A landscape with many valleys, sampled at points; each row gives a point and its height.
A ball rolls from a point to the lowest of its 2 nearest points, and stops where none of them is lower. Distance is the straight distance between rows; heights are no part of it.
q898: [ -2  24 -31  17 -28  -7  32  20  -4  -2   6 -42  10  -8 -42   6  48   2
  -1  50  -5   5 -13  11   2  41  35 -20 -50  -3  10   5 -20  -4  -9  34
 -14 -48]  height 185
q417: [-43 -14   9  21  26   7 -73 -33  -4  17  38  13   2  42   5 -14 -45  -2
  18 -45  29  22 -65 -39  19 -14 -21  -2   0  31 -41 -13  -4  43 -18  -2
   4 -33]  height 188
q54: [ -6  -7  13  -4  35  37 -11  27   5 -11   8  21  23  -3  50  27 -23 -15
 -20 -45  20   8  55  -7  30 -61 -58 -34  42   2  -9  18  13  -1  17 -35
  -2  44]  height 207
q855: [ 12 -21  44 -27 -30   4 -12  33 -13 -27 -48   3  -3 -41  -4  -5  20 -21
  23 -26 -24 -25  15 -18   2   9  -6  17  -1  44 -10 -29  87 -33 -35  15
  -4  42]  height 332
q766: [ 85  -9 -29  -6 -14   0 -40   5 -46 -13 -32 -28 -40 -49   2  13   9 -40
  22  36  -7  11  15  -7  -7  34  -4  26 -14  -8  11   1  44 -32 -22  45
 -27   4]  height 688
q590: [ 54  20  25   5  18 -26 -31 -50  58  14 -15  31 -35 -26  51 -46 -37 -13
 -19 -21  11  11 -13 -71 -13 -14 -44  46  36 -22 -25 -16   1 -15  10 -10
  37  21]  height 488
q486: [ -9  51 -13  11   7   3  17   6  29  11  16   6  32  -6  11  29 -52   9
  13 -12  54   8  11   6  51 -16 -12 -43  17  22  29  14 -32  20  57 -37
 -14   5]  height 459
q379: [ -5 -17  25 -37 -25  -2  -8  35 -40  -4 -11 -23 -11  15 -41  -7  26  -5
  17 -14  -9   0  -3   1 -30  11  13  31  -4  23 -28 -10  45 -20 -51  34
 -21  23]  height 356
q985: [ 18   1 -24 -52 -23 -14  37  23 -59  -2 -32 -56 -36 -13   1  33  -3 -40
  -8 -27  10   1  24  20 -64 -22  -4  31 -11  -4  -3   1   8 -53  34  34
 -47  22]  height 420
q145: [-27  60 -53 -12  34  40  11  24 -30  14  -1 -18  29  36 -27  33 -40  18
  47 -34  19   9 -13  14  25 -54  33 -35 -41  22 -19  14 -65 -31  34 -21
 -22 -20]  height 476
q850: [ 63  16 -34  -6 -50 -72  21   0 -12   1 -48 -27 -18 -63  14 -36  28   6
  -8  45 -44 -30  14  21  -2  60 -17  42 -18 -26  25 -27   6   1   6  24
  -1  17]  height 255
q631: [-33  21  -6 -35 -22  16  17  53 -36  -8 -18 -24   7  10  -4  65 -62 -12
   8 -12  25  23  16  39  -7 -35  20  26  31  22  41  41 -31 -23  22 -45
 -59  32]  height 317
q641: [-36 -24   5   6  35  48 -32 -27 -10  22  55  26   4  42  -1  -2 -38   3
   0 -31  31  17 -28 -16  26 -47 -13 -24   1   2 -27   6 -32  30   0 -25
  23 -11]  height 275
q36: [  8  53 -12   8  -1  -1  40  15  44  11  -3  12  27  27 -35  -4  11  38
 -13  43  10  19   0  24 -29  11  50 -10 -22 -25  13  28 -69 -11  13  -3
 -12 -24]  height 196
q860: [ 80  18 -26  15  -5 -48   1  24 -10 -18 -58 -19   0 -26  43 -12  17   5
  34  54 -65 -55  34  35  -9  50  15   5   2  -6  12   6   9 -18 -17  28
  17  18]  height 179
q102: [  1 -34 -38  -2  -5 -30  -4  -4 -52 -27  12 -42 -15  -2 -22  -9  16   9
  42  30 -52 -33 -28  14  20  47  11 -17 -33  23  -3 -30  22  15 -28  39
  27 -26]  height 768
q295: [ 22  16 -24  10  18 -19  24 -36  10   8 -15 -26  -3  30  15 -46  12  34
 -50 -10  23   6  23  -7 -41   3 -17 -24 -19 -27 -44  -8  11  -2  43  32
   8 -23]  height 246
q819: [ 25  20  -9  14  22  55  12  -2  59  -7 -25  55  13 -57  13 -30  32 -26
  -3  10   2   4  13 -32  18 -13 -42  -9 -23 -19  15   5 -20 -41  25 -23
  29  -5]  height 587
q769: [ -2  -7   9 -11  20 -21   8   3 -15  18 -22   0   1 -27  31   0  18  17
 -39 -18  -5 -13  59   5 -13 -10 -68  11  14 -43   1  20   2  28   6 -22
   7  29]  height 326
q209: [ -4 -19  27 -20  -6  -8  -1 -45 -15  24  37  34 -40  46 -14   2 -16  11
 -16  11  -8  11 -36  41 -56   1  59  39   5 -41  18  -6 -27  32 -26  -7
  13  12]  height 674
q595: [-15  12 -24   0  25 -22  32  60 -41 -14 -14 -47  30   4  15  49  11  21
 -18  -5  -1 -27  60  36  -3  -4 -19 -55  34   3  -8  36  25 -28  21  13
 -38  28]  height 260
q254: [  5  -8  14  18   7 -61 -37   7 -15  -2  18 -28   1  44  12   1 -26  56
  -4  10  -1 -39  -9  14  24  48  13 -37  37  32 -25  -9  34  22 -24  29
  12   7]  height 561
q132: [ -5 -15   3  23  12  52  10  25  -3 -23 -11   7  17  -9 -12  14  54 -25
  24  22 -27 -13   9  10   0  -5  21 -20 -23   3  -3  11  16 -26 -31  13
   1 -19]  height 740
q664: [ 29  24  -5 -23 -63 -46  22  -1   6   3 -41 -30  -8 -81 -22 -44  33 -11
  -2  25 -22   0 -19 -23  -6  61   5  44 -36   4  35 -50  18  -9  14  34
  -3  10]  height 310
q78: [-17  26  29   0  -9  26  19  12  53  14  -7  60  10  12 -41  -6   9  10
  15  23  11   4 -19  10  -9 -14  54  14 -13 -15  18   8 -45 -20 -15 -17
   1  -1]  height 239
q653: [ 11 -56  11   5 -24   3   1 -48  15   5  41  27 -17 -29  13   7 -16 -30
  -6  14  -5   1 -40  10  32  21  14  13  -1  -7  60 -23   6  48  -3 -16
  21   2]  height 471
q507: [-31 -74  16  -8   1  57 -24  -3 -53  -2  48  -5   4  16 -14  19  46 -12
 -55 -10   8  15  -8  -9   1 -18 -12 -23  14 -23 -13   0  47  28 -16  26
   2  -9]  height 379
q163: [-25 -29  13 -35 -15 -12  35 -45 -29  28  28   9 -22  16 -22  -8  -4   8
 -53  -7   4   2 -13  33 -27  -3   8  16 -13 -40  27 -16  -8  46  16 -16
  16   3]  height 628
q265: [ 38  -7 -16   6  -6  46  34  -7  30 -35 -16   5  18 -58   8  24  14 -63
  10  40 -11  16  20   8  32  12   7 -12 -21   1  64   4  -1 -24  16 -15
 -10 -11]  height 650
q602: [ -1  22 -13   5  10 -78 -45 -13 -38  -6  -2 -42 -18  51  13 -11 -58  55
  23 -30 -19 -21 -16  -2 -11  21   3  26  22  21 -32  -1   0  31 -22  17
  -6  10]  height 515
q474: [ 42 -33  47 -28  -3  45  31 -23  34  -7   5  59 -31   4  32  16 -25 -50
  -2  -5  10  -1   5   7 -27 -17  31   6  11  -7  23 -19  35 -16  24 -48
  26  37]  height 242
q44: [ 27 -44  28  11 -10  73  -6  21   1 -28  -5  26  -2 -41 -20  14  67 -65
  -7  36 -18  15  13  -7  -1  -3  27   6 -11 -11  24  29  15 -35 -46  14
 -18  -8]  height 729
q704: [ 27  31   0  82  39  -8 -31  21  66  -2  -5  22  48  -9  33 -16  10  30
  14  48  -6 -17  21  -2  37  28  -9 -42  28  -6  -3  44 -17   1  -7   3
  13 -27]  height 44
q765: [ 23  -9  13 -14  34  61   5   3  -8 -19  12  21 -14  26  45  53 -36 -45
   5 -39  20  12  39   9 -17 -49  -5 -31  34  -4 -13  15  44 -17  36 -21
 -23  32]  height 154
q541: [-33  30 -43   3   3 -28   0  27 -16  12  -9 -10  12   6   2  25 -53  31
  42  -2 -16   5   5  33  13 -46  -4  30  -6 -11  19  40 -82   5  -8 -45
 -20  13]  height 383
q94: [-20  36   5  13   6 -82 -33 -17   8  21 -16 -29   0  52  -1 -51  -5  93
  -1 -35 -18 -14 -15 -21 -20  19   3  22  23   3 -47 -26  -4  32 -10  25
  15  -7]  height 454
q639: [  9  -2 -18 -38  -4  12  39  -3 -46  -2  16 -24 -14   3  26  66 -51 -28
  -9  10  13   0  16  41 -32 -17  13  17  24 -24  46  31 -15  -6  38 -22
 -35  19]  height 278
q75: [-33 -20  -4  -2 -28 -23 -19  17 -17  -2 -14 -21  -3 -47 -45 -18  19   7
  55  18 -56 -11 -32  -2  41  18  -6  50 -34  32  32 -20  -9  15 -51  11
  -7 -20]  height 311
q91: [ 41   8  14  12 -18   6   1 -46  41  40  42  24 -17  33  -6 -33   4   8
 -45  31  41  41 -29 -20 -43   8  46  14 -10 -42  -1  -3 -33  27  14  23
  18 -31]  height 300
q570: [-21  61 -25 -15  -2  27  25  70   2  -3 -21  -9  13  36 -45  39 -32  -6
  71 -40  23  25 -17   6   6 -30  47 -23  -7  49  -8  13 -29 -48   5  -8
 -38   3]  height 513
q363: [-27 -29  20 -11   2  20  48 -40  19   4   8  59 -10  56  -3  -5  22  12
  15   2 -34 -37 -22  46 -41   5  69 -41 -19 -14 -12 -35  19  -6   6 -15
  49   9]  height 821
q852: [ 66 -10  15  -6 -22   0 -34  -5 -11 -19 -36  20 -23 -21  16   7  -8 -48
  20  27 -11   6  -3  -2 -24  20  17  65   7   2  16   8  24 -27 -46  16
  -7  30]  height 703
q275: [ 11  -6  12  13  16  -1  40  20   0   4   9   2  41  44   0  42   2  13
  -5  54   4 -21   4  84 -13  21  67 -37  30 -20  26  38 -20   2   7   2
 -30  -1]  height 304
q97: [ -6   8 -18   4   9  69  28   9  37 -18 -12  42  25 -69  -3  12  16 -42
   0  14   0 -13  27  -1  39 -38 -30  -1 -32 -22  53  14 -48 -19  14 -48
  13  11]  height 619
q116: [  5 -55  31 -25 -29  -2  35 -14 -17   9  42  -2   0 -12 -10   4  46 -23
 -80  19  18  -7   3  23  10  30   4 -16   3 -40  27 -16  41  53  21  -3
  11   2]  height 576
q252: [-25  -3 -25   6   3   9   1  -6 -31   4  24 -40 -12  25 -51 -16  48  19
  -9  -2 -16   5 -14  15 -22   0  16  -2 -40  -5 -17 -13 -12   0  -9  43
  -4 -46]  height 234
q27: [ 42  32 -15  10   4 -31 -10   5   5 -10 -17 -32 -11  36 -13  -3  -5  25
  20  20   0   7 -16  -7 -28  48  37   9  -4  27 -22   5   1 -10  -4  53
 -24 -18]  height 94
q212: [-25 -45   8 -35   9  37  -9  19 -67  -7  -3   2 -34  10  -3  21  11 -20
 -16 -46 -13  -4  36  12 -27 -50 -39  20  13 -17 -14  15  33  -8 -26  -6
  -6  36]  height 305
q739: [  4  15 -13   1   0 -36  31  11 -29   4  -7 -32 -10  27  29  28 -17  15
 -12  17 -26 -22  23  54 -31  -6  16  24  21 -38  10  34 -40   5  16  -4
 -21  27]  height 206
q874: [-23  13  -8 -27  -2 -23 -28  46 -66   3 -19 -39 -16 -13 -21   6 -13   9
   8 -46   0  16  36  -5 -30 -33 -44  74  -4   4 -11  29 -17 -15 -31  13
 -45  19]  height 475
q350: [ -6  -5  20  20  11 -21 -43  27  -2 -20  12   5  17  32  19  22 -37  15
  15   5  -5   1   5  -6  19  -2  -1  -4  42  13 -12  21  25  -3 -40   7
 -17  19]  height 590
q889: [  0  20  33 -24 -36 -26  45  49  35  -9 -47 -12  32 -40 -17 -10  26  -7
 -22  -2   6 -12  22 -12  18  42   3 -12   0  27  22 -25  47 -36  26  -4
  -5  26]  height 385
q698: [ 19  47 -22 -13 -10  -1  18   8  15  -3 -43 -44  -5   4 -28 -27   1   4
  -2 -27  38  44   0 -34 -38   0  -3  11 -40  10 -27  -4 -16 -50  22  39
 -30 -33]  height 131
q828: [-18 -27  -4  19  -1   0 -17 -13   7 -19  25  -1 -10  26 -13  -4  13   4
  32  19 -29 -27 -43   9  37  39  36 -30 -12  45  -8 -26  33  29 -11  16
  40 -21]  height 791
q134: [-15  18  -8   3  24 -17  47  31  -6 -16   2 -13  22  57   3  50  10  43
   7   5  -1 -40  24  54 -38  -8  43 -56  35 -16 -21  24   5 -25  16   8
  -9  17]  height 312
q797: [ -1 -11  19  -6  10 -32 -22 -33 -10  12  14  -6 -10  49  10 -14 -23   8
 -36 -44  18   2  -4 -26 -12  18  -7 -19  37  -1 -52 -20  44  10   7  12
   7   3]  height 659
q278: [ 25  19  -3  12  46   8 -14  18  -1 -13  -2 -14  15 -27  55  -2  10  -5
 -34 -25  12  24  69 -33  17 -22 -89 -19  26 -10 -25  27  11   1  24  -1
 -11  10]  height 262
q829: [-12  14  22 -29 -60 -43  30  -2  10  -3 -53 -15  -9 -67  -9 -35   3 -10
  -2 -33  -4  -4  -9 -23  17  29 -11  45 -22  33  29 -59  34  -3  18 -12
  -3  35]  height 351
q262: [-54 -18  -6 -14  29  39 -26 -10  -9   5  -5  37  10 -33  -2 -26   5 -30
  12 -48 -12  -6  14 -30  43 -66 -75  26 -31   1 -11 -17 -35  11 -24 -40
  22  18]  height 495
q415: [ 22  21   2  16  17 -28   9 -13  29  14  -7  26  -6 -15  36 -25   3  18
 -42  26  -9 -14  17   6  -9  15 -35  11  18 -40  22  11 -21  20   5 -15
  30  20]  height 382
q805: [ 18 -25  -4  44  19  14 -74 -50  36   7  47  19 -10  23  22 -23 -18 -11
  11  -1  21  32 -45 -61  17   4  -9 -12   9  25 -47  -1  -2  33  -6  10
  12 -38]  height 266
q579: [-52 -41  -2 -10 -19 -18  -7  -4 -43  -6 -11 -18  -3 -37 -26 -29  27  24
   6  10 -56 -32   5  25  25   7 -40  34 -21  -5  20 -20   5  31 -39  -6
  19  12]  height 367
q749: [-13 -43  47  16 -10 -10 -64 -31  10  34  53  39 -18  20  -7 -28   2  17
 -40  17  17  11 -39 -44   1  14  -7  28  23 -13 -22   1 -14  80 -48  25
  34 -26]  height 643
q375: [ 75  16  11  38   2  13 -41 -18  77   3   5  38 -22 -50  39 -45   3 -30
 -37  22  33  31 -29 -80 -11  11 -29  15  39  -9 -14  17   2 -32  10  19
  33 -18]  height 530
q655: [-70 -35  18 -12   9  10 -35  -8 -26  -4  -2  23  -4  -9   4 -25  15   9
  42 -39 -49 -22  -8  -2  20 -36 -34  25 -11   9  -6 -23   1   9 -39 -25
  29  25]  height 432
q820: [-11  20 -19   3 -34 -27  -8 -41  34  20 -11 -10 -10 -49 -21 -43 -21   3
  21   0   2  26 -37 -33  17  28  -9  57 -42  10  24 -29 -46  17  13  -7
  -3 -22]  height 203
q403: [-39 -50  23  -2  -5  -5 -23 -31 -16  10  29 -10   8  20  15 -10 -10 -10
 -35 -54  26  15 -21 -32  27   2 -34 -33  18  38 -39 -46  66  43  18  -4
   5  -3]  height 692
q721: [-58 -51  24  25  -4   9 -42 -20   9  15  44  37   1  -6   0 -16  15   9
   2  16  -8  -3 -39 -26  47  -2 -32   8   7  -1   4  -6 -21  68 -48 -12
  22 -22]  height 593
q600: [ 19  -2  50 -20 -19  47  50  -2  61  14  -1  72 -10  20  -2  -6  18 -22
 -21  22  22  14  -5   9 -23 -16  50  -6   1 -24  -2  -9   1 -30   0 -18
  33  13]  height 277
q741: [-10  21 -21  11   8  32 -21 -17  38  25  10  12   7 -35 -20 -37   3 -29
   2  -9  36  25 -27 -48  32 -10 -35  29 -55   9   9 -18 -46  -2  26  -5
   9 -41]  height 279
q468: [-38   3  -5 -25 -11 -41   5 -14 -38   7  11 -40 -20  26 -63 -44  39  63
  -1  -8 -23 -19 -35  18 -41  26  40   8 -30   2 -46 -36  -8  23 -11  56
   6 -30]  height 295
q905: [-73   6  39 -14   0  -4 -27  28  -3  15  14  34  18  10 -43   9 -41  27
   5 -11  27  13 -17  -2  35 -31  -6  39  30   8  32  33 -56  30 -46 -38
 -11  12]  height 526
q475: [  9  44 -14   9 -27 -46  37  26   4  12 -28 -29  32 -15 -42   2  20  27
  -7  54  -3   5  17  24 -13  52  23  14 -13 -18  28  35 -39   2  -5  31
 -24 -25]  height 140
q391: [ 51  44 -31 -12  -6  -6  55 -24  28   3 -38 -41 -12  26  -1 -11  -2   9
 -17 -11  26  27  22  -4 -69  -2  26 -12 -38 -13 -23  -5 -11 -55  64  26
 -14 -22]  height 180
q896: [-40  -8   4  -6  23   5 -66 -20 -38  -1  15  -7 -35  41 -10   1 -63   1
  57 -62   1  13 -54  -5  -5 -24   8  29   0  48 -28 -15   5  -3 -35  -8
  11   2]  height 97
q760: [  6 -33  20   0 -20 -31   6 -13   3 -13  42  15  -3  33   0  43 -55  -2
  31  19   0 -15 -56  23   1  45  81 -16  36  54  25 -27  37  15 -12  -5
   3  14]  height 389
q992: [ 17 -26 -10 -61 -41   5  17  27 -62 -19 -42 -27 -33 -10 -23  10  42 -29
  11 -11 -30 -19  20  30 -53  -5  14  33 -24  -3 -15 -22  34 -45 -12  42
 -13  34]  height 384
q240: [ 84 -32  23  -5   6  43  -9  10 -25 -24   2  29  -7 -33  14  17  12 -63
 -15  51  -2  11  17  27 -37  13  26  43  -1 -42  44  38  15 -12 -44  15
 -21  15]  height 717
q689: [-47  30  19 -19  -7  14 -48  52  -8   7 -21   8   0   3 -32   7 -28   5
  20 -44  15  26  14 -33  12 -48 -32  59  11  12  -2  37 -44  -7 -45 -19
 -21  17]  height 503
q84: [ 43  28 -30  60  24 -16 -11   9  25 -27 -38  -8  26 -22  38  -5  32  20
  24  51 -44 -35  38   4  23  29 -19 -36   4 -10   3  23   2 -21 -16   8
  10 -21]  height 105
q405: [-51 -42   5  -6 -12  -8 -10  -2 -49 -11  35 -52  20 -17  -3   4   2   6
 -23 -22  12  -3  -3  -1  56   0 -49 -48  14  34  -9 -21  55  44   4   2
  -4  -6]  height 720
q199: [ 18  31 -16   6 -11   4   9 -20  40  18  24   1 -14 -15 -32 -33  -4  -6
 -34  25  40  52  -8 -28 -10  10   2  14 -27 -33  12   8 -50   1  26   5
  -6 -51]  height 252
q206: [-33  -3   3  -6 -17  -8  30 -18  31   2   1  10  20 -20  -3 -28  28   0
 -13 -25  -2 -13  -4  -9  35   8 -22 -44 -29  25 -11 -49  37  14  39 -28
  27   7]  height 472
q518: [-10  22  16  25   7 -25  32 -17  52  24  36   2  34 -14  24  10 -11  23
 -40  -3  52   6   2 -21  48  15 -20 -53  27   9   4 -10   0  33  66 -37
  11 -13]  height 502
q735: [ 16  18 -27 -36  -6  13   2  52 -57  -7 -21 -57 -29   9 -12  40   2 -25
  -6 -20   1  32  41   3 -58 -33  -7  56  10 -11   3  55 -19 -62  -9  27
 -56  14]  height 449
q420: [ -9  25 -12 -25  12  13  10  -8 -25  -1 -19 -29 -22  49 -27   2 -33 -13
  15 -52  33  44 -11  -8 -58 -48  18   8 -28  11 -51  -9  -5 -64  34   7
 -39 -16]  height 177
q283: [-24 -18  34 -43 -16 -18  -4  31 -45 -20 -56 -10 -12   0  15  -2  11  -1
  20 -70 -27 -35  37   9 -35 -35 -26  35  17  29 -28 -36  53 -47 -23 -12
 -10  66]  height 301
q606: [-32  41 -21  -7  -2 -61  14 -27  -3  16  -2 -36  -6  71 -26 -38 -11  79
  14  -6 -12  -9 -28  20 -44  19  27   2 -18 -23 -43 -11 -31  13   0  33
   6 -30]  height 377
q959: [-34  -6 -46  -5  20 -41  -5  34 -43  -2 -23 -29 -23  25  33  47 -36  16
  50   5 -53 -32  18  61 -15 -30   1  25  16  -4  14  27 -42 -16 -16 -32
 -26  31]  height 299
q233: [-24  23 -30   3  46  71  -2 -17 -11  11  21  35  18  13   5   6 -14  -2
   8 -44  17  -5   2   8  35 -73 -32 -30 -45 -19 -23  15 -55  10  15 -33
  15 -16]  height 369
q152: [ 42  41   9  43  11 -25   0  37  52  -9 -21  10  39   7  -1  23   4  15
  -1  38  12  15  18 -10   5  31  28 -19  29  15  -2  35   2 -28  -3   5
 -23 -15]  height 87
q107: [-37 -59  18 -16   3  54  -7   7 -44 -18  34  -3   0 -26   5  14  25 -26
 -54 -20   2  -2  40   6  17 -35 -51 -15  17 -22  16   0  54  34 -16 -13
  -1  27]  height 346
q290: [-10 -15   6  26  -5 -41  -3 -48  36  25  27  37   2 -12  29 -40  18  30
 -40  38 -26 -29  -6   5  12  28 -16  -9  14 -38  20  -9 -10  59   6  -6
  60 -10]  height 448
q215: [-21  -7  19 -16 -20 -15  60   2  19   6 -10  -2  22 -33  16   6  25  -1
 -38 -10  -2 -33  34  15  22  14 -11 -33  10   3  33 -27  41   5  48 -44
  19  27]  height 426
q68: [-50 -35  20 -54   2  -9 -13  33 -64   4 -14 -10 -26  14   3  31 -21  -4
  -1 -67  -6 -18  18  20 -46 -47 -13   9  56   1 -24  -5  42 -38  -9 -18
 -25  73]  height 261
q782: [-37 -13  25 -21  12  39  20 -14  13  14 -20  51   5 -43  12 -31  43 -22
 -18 -36 -23 -28  25 -24  11 -47 -84  -3 -25 -32 -22 -31  -8   7   7 -38
  37  14]  height 556
q496: [ 59  22   4   9  27 -11 -14 -69  40  18  -5  33 -38  31  34 -43 -51  16
 -11  -7   3  16  -5 -30 -50 -13  -3  34  12 -40 -29 -22 -33   5   9  -2
  39  -4]  height 434
q343: [ 34   5  -4  23  13 -12 -31 -18  17  -7 -22   0  -7  40   4 -23  14  21
  54  30 -51 -13 -34  -3 -21  38  44   7 -15   8 -35 -10  -2 -15 -44  38
  18 -25]  height 147
q864: [ 26 -15 -13  26  24   5   0 -25  13  -5 -11   6  -8  16  15 -45  68  28
 -24  27 -19 -21  25   2 -18  17 -24 -45 -19 -33 -45   2  26  15  10  36
  44 -30]  height 313
q584: [  7  69  -8   3 -16 -36  17  40  12  11 -34 -39   8 -18 -39   0   7  28
 -11  10  33  40  10 -23 -18  22   3  43 -19   4   9  24 -31 -23  18  35
 -41 -24]  height 95
q42: [ 74 -15 -14   7 -25   7  29  -7  -3 -22 -27 -16  -4 -60  15   2  40 -61
  -4  44  -6   4  20   1   2  45   6 -13 -34   2  33  -5  53 -33  12  35
 -11   3]  height 671
q101: [ -5 -33  20 -10  -3  41  35 -14  22   8   5  43  -2 -40   5 -26  80 -27
 -57  13  -5   5  38 -15   1 -24 -40 -18 -17 -51  -5 -11   2  11  10 -12
  43  -7]  height 605
q110: [-62  -8  41  31   7   3 -46  40  17  25  28  30  40   1 -22  -1   9  32
 -11  19   7  11 -10 -18  29  -6 -23  14  32  -1  -1  38 -42  40 -65  -6
  -3  -9]  height 552
q727: [-27  24  -8  34  24  21 -31  36  21 -10  -6 -13  36  -1 -10  -5  37  18
   3 -17  16  15  36 -48  33 -10 -42 -45  -8  20 -55  17  16 -17 -12  18
 -15 -43]  height 395
q586: [-19 -30 -42   8 -10   2   4 -59   8 -10  -3  -1  -7 -47  27 -37  22  -7
  14   5 -38 -22  -1 -17  49   4 -49 -12 -41  13  14 -33  21  24  20 -35
  29  -4]  height 529
q88: [ 19 -38  25   9 -20   6   9 -36  27   0  51  19   3  10   8  32 -42 -22
   2  12  31  15 -54  -9  26  34  58 -22  28  31  38 -21  27  33  22 -20
  -3 -11]  height 422
q935: [ 33  10  -3  22  21 -24  15  37 -20  -6  -6 -23  16  19  24  33 -13  15
 -11  64 -19 -16  39  76 -22   1  30  -1  51 -21  33  70 -39  16 -17  -1
 -36   1]  height 265
q903: [ -6 -17  20  10 -21  19  46 -16  32  22  46  14  18   2 -12   3  31 -14
 -65  21  40  10 -13  -9  16  18   5 -42   1  -9  14 -16  15  31  47  -8
  11 -28]  height 542
q929: [-45 -10 -19   5  15  48  29  -7  12   9  22  27  -5  56 -28   3  36   6
  43 -16 -31 -20 -35  36  -4 -22  48 -62 -36  -4 -29 -33  -7 -13   7  -2
  40 -25]  height 784
q96: [ 33  32   0  32   5  19  -6   7  78  -2  -2  37  22 -62  14 -50  47 -13
 -43  34  32  14   8 -56  23   0 -43 -11  22 -30   2  43 -13 -28  11  -8
  30 -14]  height 558
q512: [ 14 -23   6  17 -12 -50 -13 -31  16  14  13   0  -7  19  12 -31   8  23
 -17  28 -23 -31 -21   1   9  53   5 -10   7  -9 -19 -23  32  48  -3  21
  34   1]  height 514
q279: [ 14 -13 -12  37  25  36 -36 -12  22   2  24   5  17  17   4  -5  49   9
 -21   0  15  12  10 -34  11   1 -25 -39  -2 -23 -44  21  12  19  -4  29
  13 -51]  height 362
q593: [ -7  48  11  -7  -9  -5  -1  15  45   8  -4  23  29 -24  13   7 -79 -13
  17 -35  51  12 -12 -47  54  -9 -24   0  35  39  16 -11 -17  -8  43 -58
  -6  39]  height 425
q690: [ -2   1   1   0  -4 -33  35   2   9  -7  -2   5   3  36  -9  38 -35   9
  35  47 -24 -27 -33  60  -6  43  88  -3  19  29  58   8 -20   7 -10 -11
  -9  10]  height 349
q164: [-39 -33 -18  21  18  74   4 -10   7 -29  19  14  10   7 -20  21  54 -18
  25  -1 -38 -20 -15  13  40 -18  12 -65 -43  17 -18 -23  19 -15  -8  -8
  20 -29]  height 755
q917: [ 21 -42 -11  29 -25  11 -12 -41  10  -9  15  10  -6 -82  33 -26  14 -43
  13  24 -19   2 -19 -34  48  22 -35  12 -16   5  49 -33  25  25  -7 -12
  29   3]  height 527
q785: [ 54  -6  25 -12   7  23  26  -6  13 -18   2  17   8  14  24  43 -26 -29
 -15 -11  15   1  17  12 -23  -1  37 -31  29  10   4   8  43 -25  41 -10
 -17  14]  height 195
q942: [-30  22 -28  -2  -1   4  20  32 -10  -8 -16  -1  20  -3  11  62 -70  -3
  63  -6   5   1  -4  33  30 -28  27  -8  18  43  46  24 -40 -21  18 -47
 -27  21]  height 350
q504: [ 53  42 -18   1  10 -23  22  46   0 -18 -22 -20  11  31  -4  41 -17 -10
  24  31  22   6  19   7 -43  28  54 -22  15  17  -5  31   7 -42  10  31
 -48  -3]  height 54
q532: [ 51  18 -16   5  -3 -19   7 -81  25  16   5  -4 -42  29  14 -48 -21  16
  -6  -8   7  35 -37 -23 -49   0  28  24 -28 -19 -24 -41 -12   1  34  16
  20 -33]  height 370
q21: [ 16 -20  24  18  31  -5 -47   1 -22  -6  39   7   8  47  52  21 -10  13
 -34 -15  14 -11  24 -11   6  -6 -26 -45  66  -6 -30   6  49  40 -25   5
   7   5]  height 621
q423: [-27  11 -24 -15  20  27 -31 -13 -42   9  21 -12 -37  49 -38  21 -47  -8
  36 -45  36  47 -41   4 -29 -44  30  24 -21  14 -27   3 -31 -16 -10  15
 -27 -18]  height 170
q386: [-19 -49 -26   6 -15 -28  -6   3 -64 -21  20 -72   7 -36 -10  -1  22  19
   9  13 -16 -31 -12   7  66  32 -23 -42 -17  49  10 -33  48  31 -16  21
   5 -19]  height 743
q109: [-21   3  -5 -24  31 -10   9  44 -47 -17 -20 -27  -8  18  32  44 -26  -6
   8 -44   3 -18  59  22 -31 -41 -27 -13  54   4 -20  31  37 -27  23 -11
 -39  46]  height 211
q266: [-24  48 -34 -16  11  67   8  18 -14  -1  14   5  21  -4 -40  28 -16 -11
  21 -25  37  16  -9  -1  43 -51   0  -4 -51  -8  10  24 -80 -25  15 -25
 -10  -9]  height 431
q759: [  8   1 -16  13 -26 -32 -44 -13  12   9   1 -16 -15 -45 -36 -33  -9  15
  48  43 -18  23 -64 -25  20  48  22  65 -32  39  35  -8 -27  23 -39  13
  -6 -36]  height 264
q764: [ 12  22  29   6   9  15 -18  20  35  -4   5  45  19  -9  33  38 -90 -30
  44  -2  28  11  -4   2  30 -15  15  10  38  31  44  21 -29 -10   4 -59
 -15  28]  height 392

For each start below, name the point where the ball stops.
q116: q739
q917: q739
q586: q704
q602: q584
q132: q199
q21: q765
q819: q199
q828: q765
